Points, in no order, along strands that fork and pass close to each other.
Two points are linked if the straight distance between their rows is under 99. Some points are linked to none.
Q_391: [ 37.3 -15.5 -30.2 -40.7 -10.2  -5.3 -11.8  34.9  10.3 -28.1  -4.7 -14.3
 -10.0 -31.0  -5.3  -1.4  60.5 -40.6  14.9  -7.0   8.3   6.7 -15.1   3.9
 -37.5  16.0 -25.2 -18.0  -8.0]
Q_453: [-62.1  -0.3 -17.6  34.2  35.7 -17.7   5.4 -48.0 -15.1  26.2   3.0  16.5
   7.0 -51.6 -42.0  21.3  19.6 -14.3  47.9   0.2  31.5  21.6 -20.7 -13.7
  -0.3  -9.7  13.5   4.0  18.5]
Q_200: [ 16.0 -13.3  -4.4 -12.9 -31.5   7.2 -21.9   4.6 -17.8  -0.8  -3.3  45.0
 -16.7  50.4  24.4  -0.4 -20.2 -10.6 -33.5  -8.6   2.8  15.3  55.6 -16.7
  21.9 -10.8   0.0  14.0   7.8]
Q_442: [-52.9  35.6 -81.8  16.4 -24.8 -16.0   1.7  -1.7   5.6  -3.3  18.2 -33.7
  -8.2 -20.8  21.9 -38.8 -15.6   5.2  14.9  16.6 -20.3  31.5  -6.6  -0.7
 -17.8  -0.9  16.3 -33.6 -15.4]
Q_887: [  3.6 -11.9  48.0  21.0  18.2  -5.0   2.6  -5.2  -3.1  17.3  -7.9  21.5
  17.7 -14.3  -7.6  62.0 -14.2  12.1  -2.3 -20.9  26.5  -0.5 -17.4  -5.2
   8.9  28.9 -28.7  34.5  45.4]
Q_625: [ 42.2 -18.1  31.3 -34.5 -21.9 -13.4  28.1  25.3   0.2   1.4 -22.1  27.4
 -17.1  12.4  12.3   8.1   0.5  -7.7 -12.4 -17.4 -14.4  -6.9  -7.3  -9.1
  22.0  -8.6  -4.1  32.3   0.6]
Q_74: [ 59.3  13.3 -55.7 -14.0  50.8  22.6 -29.6  26.8 -13.8  -8.9  -5.5   1.7
  22.7   9.9  -2.5 -30.3  -1.2 -36.8   5.5 -28.2  25.9 -14.9  17.0   5.3
   2.0  -2.8  14.7  -0.3 -25.6]
Q_194: [-19.1   3.1  40.2  10.9 -42.9   3.8  36.9  -9.2  15.6 -10.3 -17.1  14.6
 -30.6  33.7  -3.6 -41.8  25.7  31.3 -39.4   0.1   2.6 -25.0  -8.0  15.5
  51.0 -15.1   6.5  30.6  -8.1]
Q_361: [-32.7  14.5  14.4  46.6  54.2  18.4   4.6 -54.6 -11.1 -10.8  12.5   4.9
  23.4  -7.3 -30.3  28.6   5.2  17.4  20.2  11.3  58.3   6.2 -26.2   6.0
 -16.4   3.0  -5.6  13.3  32.0]
Q_530: [ 13.4  13.5 -64.8   5.9  22.0  -9.6  -8.3 -17.1  -3.5   6.1  -3.6 -15.9
   7.2 -43.8  28.1  12.0   6.4 -28.3   0.0   2.5 -40.9  -6.9  23.3 -17.9
 -46.5  11.5  15.7 -32.6 -22.0]
Q_107: [ 28.2  -7.4  30.6  34.2  72.5 -16.3   0.3 -32.4  -3.6  -1.8   3.8 -20.9
  26.3 -33.0  -7.2  54.2   8.6   6.5   4.3  -3.6  14.1 -25.3   6.8  -6.8
 -31.2  33.9 -16.9  23.5  18.6]
Q_125: [ 24.6 -40.9  35.3   0.5  -7.4  47.6 -28.2  13.2 -18.1  29.1  -3.0  30.0
 -28.5  43.5  19.3  18.7 -54.4 -12.1 -22.4 -16.8  -0.4  22.4  55.1 -18.1
  16.0  -1.3   4.6  22.9  16.3]
Q_475: [ -1.9  26.3  -4.0 -11.2  19.6  19.8  -9.8   8.1 -17.8  10.4   0.8  15.7
  18.8  15.8  -8.6  -4.4 -36.1  15.0  25.5  10.7  26.7  -2.3 -20.4   5.1
 -13.2 -18.9  31.1 -20.3  22.2]
Q_29: [ 21.8 -16.2   7.2  -1.0 -45.9  24.1 -10.0  24.1  18.3 -35.1  10.3  -6.6
  15.7  27.4  12.4 -19.2 -12.1   4.4 -31.8  -0.1  33.6  19.7  20.9   4.9
  31.3   8.6  -7.5  58.6  11.7]
Q_455: [-15.4  -0.3   1.2  24.4  -6.2   3.4  -5.1 -44.4  -0.6  -1.5   4.9 -22.8
   1.0 -25.1  -9.4  42.5 -32.3  -8.3   2.6  -0.3  -5.3  -1.7   7.5 -13.1
 -20.7 -11.3  21.0 -18.7   1.0]
Q_569: [-36.3  21.1 -47.4 -30.9  -0.7 -22.6 -32.7  18.9  20.0  14.4  16.0  28.1
   8.2 -37.2  -4.0 -14.4  24.0 -26.7  10.1   4.0   6.1  38.4   8.6  -2.0
 -43.9  18.4 -16.1 -31.7  -8.1]
Q_824: [-12.0  -5.5 -29.4  31.3  -8.6  10.7   5.3 -52.5  17.1  -8.7   3.0 -37.5
 -28.7 -31.7  -7.7  10.7 -12.0 -29.5   0.0   0.6   6.4  -2.9  27.4 -27.9
 -20.0  -8.5  55.9  -0.3 -20.5]
Q_535: [ 46.4   2.6 -16.8  -7.8  -8.8  23.7 -34.4   2.4   2.5 -40.2   2.4 -37.1
  -0.8  28.5  15.5  17.5  -6.1 -28.5   3.1  14.2  10.4  -8.8  30.1  -8.0
 -25.7  14.8   4.4  13.1  -3.9]
Q_325: [ 38.4  16.0 -43.7  -9.8   7.2  -4.1 -32.3  -4.2   1.9 -32.6  39.3 -40.4
 -22.6  -5.2  15.4  -1.5  21.7 -30.9  11.7  19.1   4.7  17.1  43.2   0.6
 -40.4  36.8  12.2  14.3   2.9]
Q_515: [ 39.3   9.4  -2.0  -5.5  38.6  56.4 -24.6  20.2 -20.2   6.3   3.7   2.5
   8.9  59.9  11.6 -24.9 -53.7 -12.9   3.0 -21.6  21.2  17.7  26.8  20.3
   4.9 -29.4  10.1 -18.7  -9.6]
Q_246: [ -3.1 -20.4  43.7  24.0 -59.7  -0.5  38.6   5.2  31.1 -18.5 -33.5 -27.0
 -51.3  -0.4   2.9 -29.8   8.4   9.7 -14.7  -2.8  -3.2 -27.5  -9.3   1.1
  30.6  -3.9  14.5  16.9 -16.6]
Q_844: [-14.3   9.0 -23.9 -22.4   8.6 -47.1  37.7  12.9 -38.6  19.3  12.5  -3.9
 -15.9  -5.6  11.4 -12.5  49.8  -3.8  27.7  26.7 -41.2  -3.5 -15.5  13.6
  -5.2  16.7 -37.7 -18.8   4.8]
Q_770: [ 29.0 -48.1   0.2 -13.4 -22.6  24.5   2.3  19.5  10.8 -11.6 -18.2 -45.0
  18.4  -0.4 -21.2 -36.7  30.7  33.8 -17.6 -33.7 -44.9 -10.8 -24.5  25.4
 -12.3 -27.6 -40.5 -15.1 -43.3]
Q_230: [ 12.5  19.0  22.4  -5.6   7.9 -13.4  22.6   8.3   8.5   7.8  -7.5 -16.0
  12.7  37.2  22.0  12.0 -15.7  45.7  -4.6  27.4 -49.9 -41.7 -22.0  14.6
  12.8   7.2 -22.1 -10.3  -6.3]
Q_293: [-40.4   8.1   1.8  -9.4 -44.0  20.9 -14.6  -3.5 -10.9  -7.7  20.1   0.6
 -33.4  20.0  20.8  -2.5 -30.5  20.8  10.9  45.8   6.8   2.4 -20.5  -6.7
 -17.3 -11.1  31.9  -6.2  19.2]
Q_425: [ -1.7 -33.1  15.1   9.5 -69.5 -19.2  24.3   3.7  34.3  -8.4 -19.2 -28.6
 -47.6 -22.7  27.3  -1.0   2.9 -17.1 -23.5 -30.3 -52.5 -27.0  27.5 -21.3
  12.4  -2.8   0.0  -7.4 -38.3]
Q_660: [  0.3 -14.4  63.1 -19.8  15.4  12.3  21.4  27.7  -4.2  46.3   2.3  60.2
 -32.0  50.8   3.4 -16.6 -44.7  16.8  -1.3   0.7 -38.0   0.7 -13.9   2.5
  20.9 -34.8  12.3 -11.0   6.0]
Q_737: [-14.4 -43.1  43.5   7.2 -73.7 -16.4  29.2 -17.7  28.5 -14.2  -9.5 -21.4
 -63.6   1.5  17.1  -5.3  31.1  17.2  -8.8  -9.2 -33.9 -28.6   6.6  -5.9
  24.2  -9.6 -26.2  10.8 -23.6]
Q_412: [ -4.8  -2.9   2.0  23.3  21.0   1.7 -18.0 -25.4  -1.5  -5.6  -8.4   1.1
  39.2 -15.3 -17.7  -0.7 -17.0   1.0 -21.3 -18.6  32.2  -3.3  26.3  -4.4
  11.1  -0.9  23.5  23.4   7.9]
Q_534: [  8.5 -14.0  14.1   8.0 -35.8  -4.9  18.8  15.7  34.4 -22.6 -11.2 -62.6
  -7.1  -5.8  -8.3  -4.4  17.8  22.7 -14.8  -0.1 -37.1 -36.6 -24.6   9.7
  10.2  11.3 -21.4  -6.4 -34.9]
Q_932: [-40.5  28.4 -73.1  -7.4 -24.5  -7.9 -17.4  26.3  11.7   9.1  10.6   8.9
  20.7  -8.9   9.8 -51.0  -6.6   4.9   4.8   5.8 -30.8  40.5 -17.1   5.9
 -18.9  -7.6 -11.3 -55.6 -17.5]
Q_10: [ 31.9 -61.0  19.3 -21.8 -43.8  52.8  -6.3  30.0 -13.1 -27.1 -24.9 -30.5
 -18.8  17.0 -12.6 -29.4  46.9  34.8 -32.3 -33.6 -40.1   6.4 -15.1   8.3
  -4.7 -34.9 -17.1  -7.7 -33.8]
Q_807: [ 14.9  19.1  31.7 -15.7   8.0  16.4  -5.6   6.6  -0.2   1.4   6.2 -17.9
  22.6  47.3  28.6  43.5 -46.4  47.0  -0.4  22.3  -8.9 -24.2  -1.4  16.6
   6.1  30.2 -20.0  15.6  15.0]
Q_576: [ 41.6  -4.8  31.0  -6.3  54.7  -5.2   1.0 -10.9  -2.5  12.4 -15.3  -8.8
   0.0 -25.7  -8.5  84.6  -4.1 -13.2  31.9  -7.4  10.6 -11.0 -15.4 -12.6
 -30.2  26.5 -17.5   8.4  20.0]
Q_150: [-51.2  -8.7  39.0  -3.2 -64.5  20.6   0.4  13.0   3.2  -8.9   1.0   3.5
  -7.1  -3.9  17.7 -22.5 -50.4  17.2   1.2  22.6  -0.5  21.9 -21.3   6.2
   9.3  -8.3  18.3   5.5   5.7]
Q_840: [ 18.0  24.0 -51.2 -51.8   3.4  -2.4 -21.9  33.6  17.2  14.9   8.5  11.9
 -15.2 -39.6   0.7   1.7  46.6 -39.0  13.8   6.1  -4.4  20.5  -7.9 -22.7
 -56.0  20.1  -8.6 -45.3  -4.4]
Q_36: [-48.3  29.9  13.4  10.4   9.7  -9.3  26.6 -14.4 -13.7   9.5  14.1  28.0
   5.6   6.1 -10.4 -15.6  -1.6  22.0   2.4  22.5  42.2   3.8  -2.9   2.0
  27.4   2.1  35.6  17.0  27.4]
Q_521: [ 79.7   4.1 -44.1 -22.0  27.3  31.8 -22.0  21.2 -15.2 -21.9 -23.5  -9.6
  13.4  55.5 -10.5 -39.0  28.3 -16.7   3.4 -27.0  31.1  -3.5  13.2   5.4
  30.3 -33.7  -7.9   4.4 -36.8]
Q_269: [-17.0  -1.1 -24.2 -14.9 -38.6 -20.6 -23.1   2.3 -15.5  -0.1  14.0  46.5
  25.5  26.8   8.0 -14.6 -20.1 -30.0 -25.3 -14.6  -4.1  33.0  39.4  12.2
  29.4   1.9  -9.7  19.1  22.6]
Q_55: [-33.0 -13.4  34.5  51.2  27.3  24.0 -15.5 -40.2  12.8   2.4  16.1  17.3
  17.0 -19.2 -32.0  30.8 -34.8  18.1   8.1  -0.7  30.0  11.3 -29.3  -0.7
 -19.6 -28.8 -12.9 -12.0  16.0]
Q_146: [-38.5 -13.4   0.2  20.3  14.4  44.0 -36.6 -13.2  -8.6  -5.4  18.6  24.1
  20.3 -10.9 -24.5  -3.5 -39.8  20.5   2.3   7.0  35.6  45.7  -9.6   7.0
 -37.5 -22.7  -9.5 -29.9  26.6]
Q_52: [ 48.5 -13.4  -3.0 -33.6   3.5  -1.0  -9.3  18.1  -0.1 -27.7  -6.1 -55.7
  -7.9 -13.9  -4.9 -17.7  67.6 -14.1   9.3  -7.4   5.8 -20.0 -22.3   4.9
  -8.6  -5.1  -4.8   9.9 -17.1]
Q_413: [  9.8   6.4  22.4 -30.0  29.5  12.7 -19.9   9.9  -6.2  13.0   4.9  -3.9
  -4.7 -10.5  11.8  46.5  -3.0  -7.0  50.8  13.0  22.7 -11.7 -31.2  -9.0
 -51.4  25.7  -0.6  -5.3  15.8]
Q_338: [ -1.5  15.5  26.8 -32.8   9.3 -26.4  23.5   0.4 -16.1   1.8   7.2  15.2
 -18.8  50.4  32.1  16.9  24.6  19.0  21.8  24.7 -46.4 -50.4 -30.7  19.5
  25.5   4.0 -35.9   5.2   0.9]
Q_403: [ 28.5 -27.8  -5.0 -10.6 -44.6 -24.9  32.4  -3.5  11.8  -2.8 -27.6  -4.6
 -51.4 -29.2  -1.4   1.8  33.5 -35.4 -17.6 -30.8 -35.9 -26.0  26.1 -15.9
   7.1 -31.5  22.8 -13.2 -25.2]
Q_898: [  7.7  -8.2  18.0  43.5  58.8   2.7  -4.1 -22.3  11.3 -24.3   8.5  -1.4
  46.0 -37.1 -17.3  -2.8  -2.0   9.3 -26.1 -23.1  52.5 -15.0   9.3   5.9
   9.6  15.8 -10.6  32.9  17.5]
Q_992: [-68.6  20.4  11.1  40.5  23.1 -26.4  34.2 -60.4 -12.2  23.0  10.1   4.0
   0.7 -25.5 -24.4  31.7  -5.0   9.4  21.9  16.6  19.1   5.8 -10.7  -3.6
  27.0   6.1   5.0  -0.4   4.9]
Q_28: [-39.2   9.4   5.0  46.0  51.5 -36.6  25.6 -18.2  -3.7  25.4   2.5 -13.8
  31.4 -48.2  10.0  24.2  -8.1  27.7  11.7   2.7   0.1 -10.7 -34.1  10.8
 -20.3  27.8 -24.1  -5.3  10.4]
Q_192: [ 14.0   1.5  42.2   6.9  -7.5 -23.6  49.4  -1.0  10.6  11.1 -22.6  20.9
 -20.5  24.0   8.8 -21.2  26.0  29.5 -27.7  -0.5 -38.7 -32.3  -7.7   5.6
  40.0 -20.4  -4.4  -0.1 -15.8]
Q_242: [ 19.2  37.6 -45.6 -37.8  21.9 -35.0  12.7  -1.3 -21.3   7.6   2.3  32.0
 -17.6  41.7   1.2 -25.3  35.4 -24.6   8.9  11.1 -42.0  -8.8  -1.1  12.3
  10.2 -31.8  -6.4 -30.3 -17.1]
Q_339: [ 75.9 -14.9 -20.6 -33.9  -3.2  26.8  -9.5  18.3 -11.4 -28.1 -23.3   5.5
 -36.2  51.6  -0.6 -24.3  35.8 -29.9 -21.9  -4.6  11.5  -5.1  22.2 -11.3
  13.3 -27.3  12.5   2.1 -29.5]
Q_70: [-26.2  13.4 -33.4   7.5  -1.0 -11.4   1.2  15.3  -0.8 -24.7  18.1 -66.4
   1.8 -18.6  -7.8 -49.7   8.9  -2.3  23.0  22.0  35.0   7.6 -35.3  22.3
 -18.4  -3.3  14.3 -18.7 -12.1]
Q_119: [-38.8   4.4  28.3  -4.5 -23.5 -23.5  31.5 -12.1   1.1   4.3   0.9  25.8
 -12.0   2.1   8.3 -31.0 -11.5 -10.8   5.7  13.4   6.8 -10.3  12.3 -10.3
  30.7 -14.5  36.4   1.2   8.4]
Q_578: [ 24.9   9.2  -4.7  -0.8  -0.6  18.0 -37.9  -0.7  -2.9 -10.0   0.0 -30.4
  11.7  38.0  34.6  35.9 -44.5   8.5  -6.8   9.9  -4.2  -8.1  19.1  11.4
 -26.6  23.1 -21.0  12.4  15.2]
Q_598: [-24.1   1.9   8.2 -22.7   2.7  10.3  -8.9  -5.0 -14.7  11.1  21.1   9.7
 -22.9 -22.8   9.3  51.2 -14.6   2.3  36.6  46.5  -3.2   7.6 -27.4 -17.5
 -54.1  17.2  11.0 -13.7  15.3]
Q_276: [ -4.4  35.7 -45.3 -23.1  14.6  -7.0  -8.3 -11.8 -19.4  13.2  12.7  32.5
   2.0  44.5  -3.6 -19.3  -7.9 -12.0   2.2   0.6 -17.1  -1.4  20.3  20.9
   1.9 -26.7  12.5 -32.0   3.1]
Q_324: [ 20.9 -18.2  30.8   7.7   9.8  63.6 -23.0  15.4 -16.4  15.0  -9.4   6.8
   1.5  49.7   3.0   3.7 -64.4  -3.0 -19.9 -11.9  15.8  27.2  30.3  -2.7
   1.5  -4.0  18.9 -11.1   3.6]
Q_313: [ -0.3  11.7 -72.5  25.1   4.3   2.5 -23.7 -34.1   1.3  -0.4  16.9   1.5
  16.9 -32.4  14.6  16.8 -11.3   1.2  -6.2  -0.9 -28.6  38.5  27.5 -17.0
 -62.4  13.1 -11.4 -43.3  -4.1]
Q_711: [ 20.5 -10.7  49.1  19.7   1.9  19.0   5.7   3.7   8.1 -16.4 -13.7  11.0
  24.2   6.9   6.9  42.3 -17.4  31.0 -11.9  12.5  49.5  -5.8  -0.5  -1.8
  16.8  49.7 -15.2  46.9  26.2]
Q_240: [ 12.7  -4.7  10.3  52.8  64.2 -24.3  -4.4 -11.7  13.9  -4.4   7.8 -24.6
  38.3 -71.0 -14.6  19.6  16.0   0.4 -21.6 -26.7  29.2 -43.4   6.8   8.9
 -15.4  42.1 -28.6  26.6  20.1]
Q_600: [ 10.8  -6.7   1.9 -17.5 -25.3   4.3  -1.7  26.9   3.5 -17.3  -7.8 -33.5
  25.9   6.8  -5.8 -25.1  16.6  27.4  -4.6   0.3 -19.0 -17.4 -38.9  24.1
   6.2 -29.9 -28.2 -16.3 -29.6]
Q_771: [ -5.8  -7.8  27.7  -2.7  25.9 -30.7   2.9  -4.8 -15.3  18.1   2.3  25.2
  22.3 -38.6 -23.5  33.6  12.3 -12.1  24.4  -6.4  23.4   5.4  -1.7   1.1
  -3.4  30.4  -6.2  19.2  40.9]
Q_161: [-40.9  14.6  18.0  40.7  -9.0 -13.5  17.8 -62.1   0.6  17.8   3.1   6.6
 -13.1 -10.3 -14.0  55.8 -12.3  15.9  11.2  15.8 -18.3   7.4   3.9 -33.7
  14.1  -8.2   8.1 -17.1  -5.1]
Q_756: [ 34.7  -5.2 -47.1  -6.3   8.0 -28.1  10.0   1.4   0.4  21.0 -16.9  -4.0
  13.7 -28.4   9.1   1.4   1.1 -24.4  -3.2 -16.3 -59.2  -8.3   9.9 -12.7
 -11.8  -9.9   7.8 -37.9 -14.0]
Q_221: [ -1.3  31.6  33.2  19.1  41.7  -6.7  41.0 -14.5  15.4  32.0 -22.4  -8.6
  -1.0 -24.1 -19.1   6.3  -2.7  27.5   0.3   5.5  -1.5 -33.5 -16.5  -4.8
  19.4  22.1  30.3  -8.1  -8.7]
Q_767: [-23.0  17.9   7.5 -21.5 -18.1  12.9 -10.7 -18.0  -8.7  -9.9  17.9  11.0
 -44.4   9.9  26.9  24.8  -9.0 -13.2  16.5  52.7   4.4  -0.1  15.2 -20.7
 -38.3   5.7  31.6  13.7  13.2]
Q_504: [-53.7 -24.4  28.7 -28.9 -36.4  24.8  -9.6  36.4 -10.8  14.6   3.1  34.4
   3.4  -0.1  -0.5 -18.2 -42.2  11.7   9.4   4.1  19.7  37.9 -19.2   9.3
  13.3 -14.9   1.8   0.5  25.9]
Q_292: [-29.8  -3.0  28.9  41.9  28.2  -2.0   2.8 -28.9  17.8   7.7   3.7 -10.3
  43.5 -31.3  -7.5  33.5 -34.0  43.9  -2.7   5.1  -0.2  -8.0 -30.3   4.2
  -6.5   9.4  -6.3 -10.4  11.6]
Q_393: [-22.7  25.4  16.2  38.5  29.7  20.0  12.9 -35.4 -11.3 -10.0  -0.1  -2.7
  22.3   0.1 -26.4   3.1 -11.3  34.5   5.9  26.5  65.6  14.7 -16.0   3.3
  30.2  18.2  28.1  39.7  19.4]
Q_677: [  9.6  16.5   2.7  55.5 -10.9   9.9  -1.1  -7.3  22.9   4.9 -23.6  -5.2
  10.3   7.8 -16.5 -46.5  -5.4  13.0 -51.8 -11.0  16.6  -8.1  47.6   6.5
  42.7 -10.8  35.2  32.0  -9.3]
Q_640: [-22.5  30.6 -54.9 -31.0  -6.2  17.7 -26.0  27.7  -1.2  17.3  14.6  36.2
  16.1  30.9  -3.7 -27.1 -16.6  -6.0   3.9  -7.3  -4.8  33.4  13.8  12.8
 -14.7 -18.4 -11.8 -54.3  -2.0]
Q_680: [-40.9   1.3  32.8   7.8  10.9 -50.2  37.0   7.6 -12.7  24.1   7.9 -17.5
  21.7 -54.5   8.7  16.0   2.6  26.9  37.9  17.2  -5.1  -8.0 -47.5  18.6
  -9.7  51.9 -39.7  -1.6  23.7]
Q_527: [ 66.9 -31.0 -12.0 -22.1 -29.9  27.6 -15.5  16.7   1.7 -37.0 -28.3 -26.5
 -16.6  22.3 -14.2 -31.6  41.8  -5.8 -22.9 -26.8 -18.8  -2.5  17.6  -0.7
 -17.1 -29.2  -5.7   2.0 -38.5]
Q_244: [ 37.3 -27.0 -12.3   1.9 -42.9   8.0  -9.3  19.8  15.6 -34.7  -1.2  -9.6
  -4.8  57.9   0.0 -40.6  26.5   4.5 -47.1 -14.5  11.8   0.7  36.1  -2.4
  46.9  -9.7  -8.2  50.9 -10.6]
Q_779: [ 16.5 -16.5 -21.8  -4.7  -7.1 -39.4   8.5  -1.8  11.7   9.3 -21.0  -4.7
   1.4 -36.7  -6.1 -11.8  12.8 -51.6 -14.5 -42.3 -31.3  -6.7  15.4 -17.3
  17.5 -25.9  22.4 -20.0 -27.9]
Q_81: [ 33.9  20.3 -43.4 -24.7  32.0  43.8 -37.0  26.0 -25.2   8.7  -1.4  31.6
  24.1  30.2  -9.9 -25.3 -19.7 -38.9  -6.4 -33.0  21.1  23.0  27.3   1.4
  15.8 -22.1  12.5 -18.8  -9.9]
Q_712: [ 22.8  -3.3   8.3  37.1 -37.2  -0.9   6.6  -3.5  31.8 -26.0 -14.9 -26.8
 -21.5  36.5 -14.7 -40.1  24.5  -0.8 -57.1  -2.8   0.7 -17.7  46.4   1.1
  52.3 -12.9  16.8  60.6 -20.1]
Q_901: [-58.3  15.5 -47.2  36.5   3.2 -24.6  12.3  -7.9  -4.3 -24.8  38.1 -48.6
   0.0 -33.7   7.6 -33.4  -3.6   3.8  17.0  18.8  14.6  12.9 -18.5  11.8
 -12.0  24.7  11.7  -5.1  -2.6]
Q_547: [-23.7 -10.6  60.6  -9.2  -3.9  43.3  15.0  37.4 -10.1  41.6  12.2  19.2
   3.0  26.0   2.6 -15.7 -48.6  19.4  -5.5  -7.6 -14.1  22.0 -24.8  -1.1
  19.2 -13.2   4.9  -9.1  12.6]
Q_57: [-28.0   0.8  34.4 -21.1  -8.2 -18.0  28.8  11.3  -4.9  39.3  -2.3  54.9
 -15.0  11.5   3.9 -15.9 -24.0  16.7  -0.9  16.5 -19.6  -9.7 -17.3  -4.0
  34.2 -28.3  34.7  -8.8   7.8]
Q_416: [  9.0  -1.4 -16.4 -22.7  -8.2  -5.6  11.9  18.9  -5.7 -38.0  11.2 -45.6
  -6.3  -1.0  -9.1 -38.3  38.1 -18.0   9.0  20.9  17.6   0.8 -37.5  18.0
 -13.2   2.1   4.1   7.0 -14.6]
Q_220: [ 33.2 -21.9  39.2 -15.1 -20.4 -17.7  26.1   9.5  18.0 -17.9 -20.2 -15.5
 -13.4  -1.5  16.3  23.8  26.1   1.5  -6.5  15.1 -14.3 -37.0  -0.3 -19.5
  27.6  23.6 -27.3  41.6   2.6]
Q_732: [-17.0 -10.2  18.7  21.8  48.0 -22.8   6.6 -26.1   3.8  16.4  -5.0  20.2
  18.5 -60.3 -44.0  48.4  25.3 -15.5  34.8 -26.7  35.0   6.9 -30.4 -19.4
   1.2  -1.4   8.7  11.8  18.1]
Q_739: [-18.5  25.8 -62.0   3.9  22.5   8.6 -30.2 -35.4   0.0  29.9  13.1  28.3
  10.9  -4.8  -3.1  28.6 -10.3  -3.6   9.8  -3.7 -26.8  30.7  16.5 -14.4
 -42.8 -14.5   5.6 -49.8   9.5]
Q_615: [ 12.0 -22.4  38.8   8.0 -25.6  21.1  -2.3  21.7  19.7 -42.0   2.9 -24.7
  17.1   3.6  -3.7   8.5  -5.4  24.7 -20.0  13.5  61.6   1.5 -12.3  -0.3
  37.3  37.7  -9.2  67.6  10.6]
Q_993: [-23.7  -7.8 -15.1  -5.6 -28.9 -44.3  -3.9   4.0   1.6  16.9  11.2  48.5
  22.4  -9.0   1.5   6.7   9.0 -42.7  -7.1 -28.0 -20.5  11.3  37.3  -0.5
  28.2 -12.2  -3.7  10.8  12.7]
Q_851: [-38.8  25.3 -49.2  -4.2  31.6  10.6 -45.8 -19.1  10.9  20.5  17.9  39.4
   2.9 -25.3 -17.8  14.2  23.3 -17.9  33.2  12.1  12.2  55.7  14.4  -8.4
 -42.3   5.9   7.6 -18.6  15.1]
Q_13: [ 17.3  -0.2  37.8 -48.9  -8.0 -35.3  23.9  25.3  -5.3   9.1 -10.1  35.0
 -19.0  39.2  33.1  32.3   3.0   2.9  15.9  -5.1 -28.6 -22.6 -21.3  -2.2
  30.0   2.0 -31.1  16.1  10.3]
Q_266: [ 11.5 -22.5  48.7  -3.9 -34.5  -7.8  25.3  13.7  20.4 -28.5 -30.1 -43.4
  -8.0 -14.3  -2.4  -2.8  64.8  31.0 -11.2  -1.9 -14.0 -29.6 -33.4  -0.6
  20.1  21.4 -31.6  34.3 -19.8]
Q_609: [-41.7  19.9  -1.6  25.1  12.2  31.0 -18.0 -15.4 -11.5  11.5  23.1   8.3
  35.2  27.7  -8.9 -14.8 -54.9  23.1   7.0   8.0  34.6  17.7 -25.2  15.7
 -26.5 -20.0  11.8 -35.3  10.0]
Q_689: [ 12.9  16.7 -52.0  -4.1  -5.3  -0.1 -15.8 -24.2   6.6 -29.1  14.2 -25.4
 -35.9 -40.9   2.1  15.3  17.7 -39.2   9.6  17.6   8.8   9.3  34.2 -21.6
 -36.7  20.7  51.4  -1.1  -6.9]
Q_328: [ -4.3  -3.2  -2.5  26.1   8.2  24.4 -17.0   2.6 -13.6   3.0   0.9  13.7
  13.1  11.5 -19.5 -50.7 -19.9  -9.4 -41.1 -14.4  24.4   1.5  40.2  -9.6
  22.8 -23.9  31.7   5.6 -13.1]
Q_133: [ -0.8  26.1 -42.7 -38.6  17.5 -60.5  13.5  10.6 -12.0  23.0   3.4  35.1
 -21.9   4.0  16.1  -6.5  50.8 -30.5  18.2  24.5 -43.3  -9.9  17.7   6.6
 -13.4   9.9 -12.5 -14.9   4.7]
Q_651: [-23.5  -1.6  20.1 -23.7  -3.1 -58.6  36.1  26.4 -25.4  22.6  13.1   0.4
  -7.5 -17.8  18.2   6.8  19.0   8.0  37.4  18.1 -33.7 -15.2 -50.6  12.4
   9.3  32.8 -37.7   0.1   9.1]
Q_466: [ 43.3 -20.5 -14.9 -24.7   4.0  13.3 -40.0  51.3   7.2  18.4 -22.3  30.8
  21.0  22.5   1.6  -0.2 -18.5 -23.0   4.9 -74.7 -27.6  33.8  12.1  35.0
   5.9 -16.9 -53.5 -31.8 -17.2]

A fork is a point with three links, a tip a point with one. Leave the first point through the second and follow the links. Name the first fork or tip that comes.
Q_391, Q_840 => Q_192
Q_527, Q_339 => Q_993
Q_898, Q_240 => Q_55

Name the points in between on the shortest way along the links from the first point to the second, in order.
Q_932, Q_412 => Q_640 Q_276 Q_242 Q_133 Q_844 Q_651 Q_680 Q_28 Q_292 Q_55 Q_361 Q_393 Q_36 Q_119 Q_57 Q_660 Q_547 Q_504 Q_150 Q_293 Q_767 Q_598 Q_413 Q_576 Q_107 Q_240 Q_898
Q_767, Q_887 => Q_598 Q_413 Q_576 Q_107 Q_240 Q_898 Q_412 Q_328 Q_677 Q_712 Q_244 Q_29 Q_615 Q_711
Q_993, Q_625 => Q_269 Q_200 Q_125 Q_324 Q_515 Q_81 Q_74 Q_521 Q_339 Q_527 Q_10 Q_770 Q_600 Q_534 Q_266 Q_220
Q_615, Q_535 => Q_711 Q_887 Q_771 Q_732 Q_453 Q_992 Q_161 Q_455 Q_824 Q_689 Q_325
Q_779, Q_680 => Q_756 Q_530 Q_313 Q_739 Q_851 Q_569 Q_840 Q_391 Q_52 Q_416 Q_70 Q_901 Q_442 Q_932 Q_640 Q_276 Q_242 Q_133 Q_844 Q_651
Q_194, Q_739 => Q_246 Q_737 Q_425 Q_403 Q_779 Q_756 Q_530 Q_313
